Points, in no order, along strands that fork and pass close to each other.
In the rows, zero is written as 128.
Two points are linked if the straight distance between their rows is under 119. Some points are linked to none.
K_335: [154 139 140  56 117  94 159  96 146  99  94  95 153  94 104 146 132 125
 175  95 146 123]
K_997: [114  38 164 132 131 121 110  79 145  69 104 123  80 123 174  68 162 109
 127 107 173  96]
K_384: [146  86  78 187  95  94 183 147 117 126  95 146 123 141 101 107 107 147
 116 192 154 142]
K_389: [ 87 123  92 132 119 142 109 101 120 174 143 136 117  99 126 121 139 138
  80  85  76 117]
K_11: [128 158 165 110 144  92 119 145 106  90 115 119 171 156 136 153 110 144
 167 143 163 123]
K_36: [147 114 186 139 187 142  95 173 160 130 175 155 103 140 136 135 106  79
 148 152  93 162]
K_191: [155 166 144 118 128 111 118 107 135 101 157 124 191 138 138 143 124 116
 117  45 108 102]
K_333: [111 135  87 148 163  90  90 115 109 176 121 111 144 128 113 188 122 149
 128  66 122 127]
K_149: [102  61 125 135 142  82 108 106 140  97 177  83 173 133 150 163 148 145
 130 101 110  94]
K_121: [180 138 112  69 125 167 146 108 153 156 129 109 128 107 125 162 152  87
 130 103  67 125]
K_80: [157  74 142 120  94 132 132  84 128 110  85 158  71  97 132  69 161  82
  70 108 130 107]
K_66: [147 192 107  98 121 171 172 152 144 152 142 134 123 152 136  98 130 126
 170 159 134 161]
K_687: [128  71 133 166 151 105 129  53 102  80  74 143 129 157 157 106 172 107
 115  88 112  60]
K_774: [134 186 121 125 100 204 121 151 129 166 136  90 136 144 132 173 102 134
  52 112 147 135]
K_900: [135 133 102 100  78 147 171  94 121 104 160 132 142 110 150  60 144 142
 131 105 100 111]
K_778: [177 150 149 135 122 125 181 110 120 105  76 172 115 156 123  65 110  90
 126 120 164 129]
K_208: [105 106  86 123 156 118 122  99 126 183  62 118  79 122  95 140 123 122
  92 117 139 136]
K_137: [119 189 127  99 143 113 111 118  86 117  85 137 149 144 142 156 122 167
 190 128 148 120]
K_33: [147 108 171 105 154 119 124 117 121 109 101 132 126 122 118 148 136  93
 114 129  99 106]
K_124: [129 111 150 163 115 176 140 173 126 158 130 171 100 159 139 108 136 107
  92 196 103 147]
K_975: [168  90 113 117 109 147 173 135 173 165 117 147  81 124 108 102 144  79
 107 142 132 163]
K_43: [120  67 157 157 129 105 100 160 156 108 202 142 111 133 140  91 131 116
 121 148 131 141]
K_512: [131 118 160 138 120  96 142 123 148  71 151 106 162 149 133  86  94 122
 105  96 183 115]
K_974: [107 133 107 180 133 133 141 143 130 182 136 172 143 126 125 137 162 125
 150 135  52 135]
K_172: [132 165 137  99 132 159 149 153 137 131 160 151  95 128 142  71 144 121
 194 170 135 159]
K_332: [139 135 156  75  93 135 164 147 128  84 157 127 113 119 135  67 127 129
 157 190 158 143]
K_898: [109 165 103 132  98  96 153 141 130 100 162 115 162 122 119  86 132 176
 182 147 158 126]
K_234: [101  94  80 176 156 107 117 124 114 171 135 176 104 148 136 107 162 144
 165 135  80 134]
K_677: [100 189 159 145 187 163  67 139  98 158  93 160 108 130 144 154 109 132
 127 107 112 139]
K_636: [ 96 118 118 121 114 162 108 116 125 170 132 108 106  88 105 132 128 111
  35 108 105 122]
K_497: [114  73 140  79 143 111 121  73 134  72  82  64 126 123 148 132 143 124
 121 122 166  87]
K_628: [133 124  95  92 131 147 108 148 103 147 156  99 126 167 159 175 137 157
 123 188 100 142]
K_487: [103  76 106 164 127  64 130 126 133 102 162  68 184 155 124 153 106 155
 109 115 160 106]
K_371: [171  86 138  93 101 137 155  94 153 125  93 125  83  90  95  96 138  74
  71 118 138 128]
K_873: [145 139 119 111 129 152 116 169 129 130 190 108 149 173 157 145 122 133
 112 170 113 140]
K_407: [133 154 116  59 147 148 100 128 152 145 158 115 104  88 129 157 139 143
 198 116 106 157]
K_413: [115 175 118 141 142 149 129 141 160 164 187 156 130 148 138  72 119 117
 136  88 136 148]
K_728: [167 110 145 138 137 114 180  85 101  65  58 149 126 180 151  79 137 115
 157 124 169 100]
K_45: [152 170 162  56  94 179 137 143 102 104 113 112 137 105 135 152 135 119
 115 164 101 113]
K_368: [102 149 145  87 103 110 155 129 136 115  93 126 113  72  91  93  97 147
 156 146 178 151]
K_259: [173 172 132  57 126 142 101  94 123 112 112 102 153  97 125 182 141 129
 152  68 137 113]
K_710: [143 121 121  63 115 100 173  98 140  79 116  77 140 131 130 122 131 146
 198 132 174 119]
K_704: [142 161 117 153 132 141 127 146 136 158 170 145 171 123 131 161 148 113
 141  98  55 129]
K_789: [ 94 132 119 138 153 130  65 157  73 140 142 119 136 142 158 188 133 176
 129 170  86 126]
K_626: [ 87  79  82 142 123 102 117  93 120 156 133 140 110  98 124 111 157 150
 119 105  84 119]
K_375: [112 202 137 129  91 117 161 160 132 112 140 146 153  90 100  84 109 159
 174 146 157 142]
K_352: [145  58 118 105 115 111 134 127 163 110 194 131 109 140 146  97 159 110
 161 157 119 134]
K_136: [180 100  90 108 137 138 168 118 168 164 138 137 121 147 121 137 157  80
 139 128  81 144]
K_743: [126  92 156 120 137 100 116 128 145 132 124 145 135  83 103 156 139 108
 135 125  85 130]
K_115: [148  80 165 189 134 128 100 140 135 138 137 215  74 115 151  90 154  86
 131 113  79 137]
K_327: [172 181 115  65 130 202 130 126 155 156 141 115 125 102 140 176 150 116
 169 110  89 142]
K_40: [112 141 137  98 133 130 127 125 143 150 120 151 104  68 114 125 143 124
 182 123  97 142]
K_895: [129 204  82 110 120 163 145 141 135 165 146 124 132 155 142 105 111 153
 142 122 148 149]
K_936: [104 198 138 149  99 149 123 194 128 161 134 117 155 110  95 179 131 154
 156 170 144 155]
K_19: [ 80 179 152 141 172 167 107 139 131 186  92 158  86 108 125 126 108 113
 139 105 120 152]
K_913: [140  82 131 143  87  84 173 108 126  94 113 175 138  96 127  83 180 134
 185 127 112 118]
K_2: [145  93  75 179  78 132 178 143 140 125 126 143  88 130 107  64  84 142
  85 158 179 145]
K_657: [ 98  82  83 117 131 110 111  81 117 116 137  91 136 136 158 133 152 163
 123 107 103  91]
K_522: [138 162 110 101  86 192 159 125 110 131 118  84 127 125 127 132 105 123
  34 158 125 112]
K_293: [156 171 157  93 131 134  95  90 116  97 130 103 170 115 140 160 126 120
  95  45 133  89]
K_495: [130  58  94 181 108  78 154 138 138  99 178 101 164 167 126 119 116 145
  94 155 146 117]
K_450: [ 93 201 108 150 110 136 109 195 122 154 171 123 147 117 111 140 145 173
 176 175 123 151]
K_742: [139  78 152 187 155  51 130 125 143 132  94 159 152 155  93 150 127  98
 128 111 137 124]
K_112: [108 170 110 174 134 113  94 188 114 154 197 106 165 154 124 156 103 155
 111 106 162 145]
K_436: [104 106 118 191 127  67 160 117 101  79  99 138 161 170 132  88 128 164
 156 154 164 103]
K_152: [142 116 131 151  95 185 176 157 125 144  96 147  93 158 126  94 104 110
  71 203 141 151]
K_927: [100  89 101 108 150  89 126  85 138 150  70 130  76 111 108 100 130 139
 144 119 172 148]
K_331: [116 141 139 142 181 109 103 123 151 125 176 146 116 172 147  73 111 127
 153  87 161 136]
K_600: [141 145 182 113 173 104  93 130 122  72 134 116 168 163 160 164 121 128
 164 118 131 103]
K_583: [144 102 201 129 171 108 104 118 127  78 122 151 131 147 156 125 128  85
 145 125 120 108]
K_843: [138 161 153 106 144 198  76 123 106 154 114 115 101 106 137 194 130  99
  85 125  70 103]
K_764: [100  67 138 134 120 103 127 116 118  87 122 114 104 143 141  90 111 153
  99 168 177 127]
K_251: [ 99 124  98 129 180 110  57  91  90 159 100 111 115 123 137 191 132 151
 112  79 111 111]
K_306: [163 165 134 134 155 147  97 130 149 130 192 140 164 123 152 146 128 106
 145  67  68 129]
K_177: [136 151 140 168 133  91 147 161 146 105 166 125 162 175 109  97  71 122
 100 131 194 135]
K_478: [127  69 133  77 131 114 150  94 146  64 122  58 154 136 158 134 152 135
 160 143 156  99]
K_901: [141 143  81  89  75 134 161  89 115 114 117 105 148  98 121 125 131 150
 116 113 109 109]
K_693: [101 138 117 107 142 157 105 112 122 176  77 101  88 104 105 142 114 107
  45 111 137 118]
K_336: [157  50 147 165 117 114 111 103 141 132 114 190  77  89 135  98 167  84
 113  86  94 129]
K_294: [148 105 157 127 176 116 119 176 174 157 158 128 119 150 107 156 116  87
 143 163 133 162]
K_696: [144  94 117  91 112 150 145 102 147 109 188 144 104 129 166  64 157 112
 137 113 105 126]
K_464: [137 124  87 157  95 178 188 144 136 147 113 128 101 138 112  87  76 129
  64 172 166 142]
K_733: [122 188 198 108 122 196  82 140 116 139 108 125 127  73 120 195 132 104
  93 111  86 113]
K_911: [122 207 136 130 160 138  80 119  83 138  89 155 147 130 148 170 131 166
 182  89 120 123]
K_310: [118 145 125 147 107 146 163 191 144 157 120 106 138 141  94 158 102 131
 118 213 145 161]
K_238: [ 91 134  98 156  83 148 150 142 100 171  88 111 149 107 100 189 136 153
  92 160  87 128]
K_540: [ 94  84 182 181 162  87  80 157 131  91 176 164 109 133 139 106 133 127
 166 170 131 129]
K_3: [142  84 118 140 161 100 128 107 176 129 161 129 102 179 140  82 117 105
 123  82 173 142]
K_382: [151 168 145  81 105 119  89 137 114  93 149 109 171  93 126 196 146 168
 195 108 132 121]
K_594: [150 144 135  72  87 192 153 125 107 111 136 109 125 121 149 110 135 115
  75 168  99 116]
K_884: [ 91 162 128 177 158 163 115 166 157 202 157 151 111 128 121 129 110 111
 130 104 118 157]
K_931: [133 178 104 122  79 145 144 120  96 141  85 115 164 110 114 177 124 160
 112 125 114 120]
K_907: [150  82 126 162 117  88 163 106 162 104 135 130 133 153 115  77 118 113
 110  83 180 125]
K_959: [112 117 187 182 130 167 126 160 123 159 110 203  93 118 125 106 137  91
 112 159  86 142]
K_525: [125  65 163  79 133 115 133  67 138  75  69 101  83 105 130  94 147 115
 129 122 176  95]
K_519: [ 79 103 131 183 105 111 137 157  84 157  94 157 134 109 104 142 130 146
  94 176  94 130]
K_455: [139 125 117 153 190 110  77 150 132 167 154 106 152 158 126 211 111 114
 124  93 108 141]
K_894: [126 154 139 102 167 134  41 116  88 130  93 122 126  96 135 216 134 162
 159 101 116 127]
K_63: [146 199 182  75  89 196 113 140 118 113 128 123 150  79 133 163 132 126
 115 115 104 125]
K_142: [ 84 110 126 154 126 104 112 155  88 128 126 141 140 132 129 139 130 151
 120 184 108 123]
K_383: [ 97 142 117 143 123  93 146  87 102 102  73 125 139 122 112  95  95 167
 111  96 176 102]
K_991: [125  54  62 147 105  68 176 106 140 119 105 114 116 133 110 108 142 154
 155 159 158 136]
K_892: [146 116 130 134 192  81 102 149 167 143 168 116 141 166 119 171 114 104
 155 109 143 151]
K_135: [141 185 113 146 126 167  84 149 109 157 156 113 165 162 126 193 104 147
  88  78 168 141]
K_13: [155 125 146 116 155 171  81 130 122 139 141 107 115 103 136 215 137  92
 106 136  30 124]
K_398: [117  93 122  97 117  94 160 105 134 126  57 131  74  92  85 100 117 135
 149 154 184 152]
K_650: [108 186 114 170 126 123 133 191 148 158 174 108 155 149 103 127  85 142
 110 120 185 155]
K_725: [149 162 101 142 108 159 187 104 105 123  58 143 118 139 114  79  83 122
  77 135 155 121]
K_851: [ 76 114 153 173 139  82 107 131 101  98 123 170 120 145 143  69 134 160
 176 153 157 117]
K_542: [ 93 146  95 155 108  87 141 128  92  86 132 100 169 146 135 118 120 202
 164 153 156 102]
K_403: [156 139 111 144 102 141 171 182 150 140 163 118 158 157 110 137 114 113
 108 181 129 150]

A fork is a point with three links. Follow the links from the first point to the second and name the forks in between, in order.
K_112; K_332 | K_413
K_892; K_137 | K_911
K_191; K_368 | K_626
K_335; K_234 | K_259
K_407; K_3 | K_911 > K_413
K_895; K_33 | K_413 > K_911

Follow the links from the first point to the second, and from the first to the third. Name the last point that the two ways share.
K_884; K_136; K_294 | K_911
K_36; K_512; K_743 | K_911
K_907; K_332; K_36 | K_413
K_191; K_495; K_693 | K_626
K_455; K_332; K_135 | K_413

A fork is a point with three links, a tip a point with one. Leave the first point through the second and follow the links. Name the first fork or tip that comes.
K_368; K_398 | K_626
K_407; K_40 | K_911
K_774; K_135 | K_413
K_259; K_335 | K_997
K_901; K_931 | K_450

Name the points in between on the shortest way along the links from the first point to the second, in order.
K_238; K_375 | K_931 > K_901 > K_900 > K_696 > K_352 > K_43 > K_540 > K_851 > K_436 > K_542 > K_898
K_927; K_657 | K_208 > K_693 > K_636 > K_389 > K_626
K_594; K_331 | K_522 > K_774 > K_135 > K_112 > K_650 > K_177 > K_512 > K_907 > K_3
K_677; K_80 | K_911 > K_137 > K_11 > K_600 > K_583 > K_33 > K_743 > K_40 > K_407 > K_327 > K_121 > K_136 > K_975 > K_371
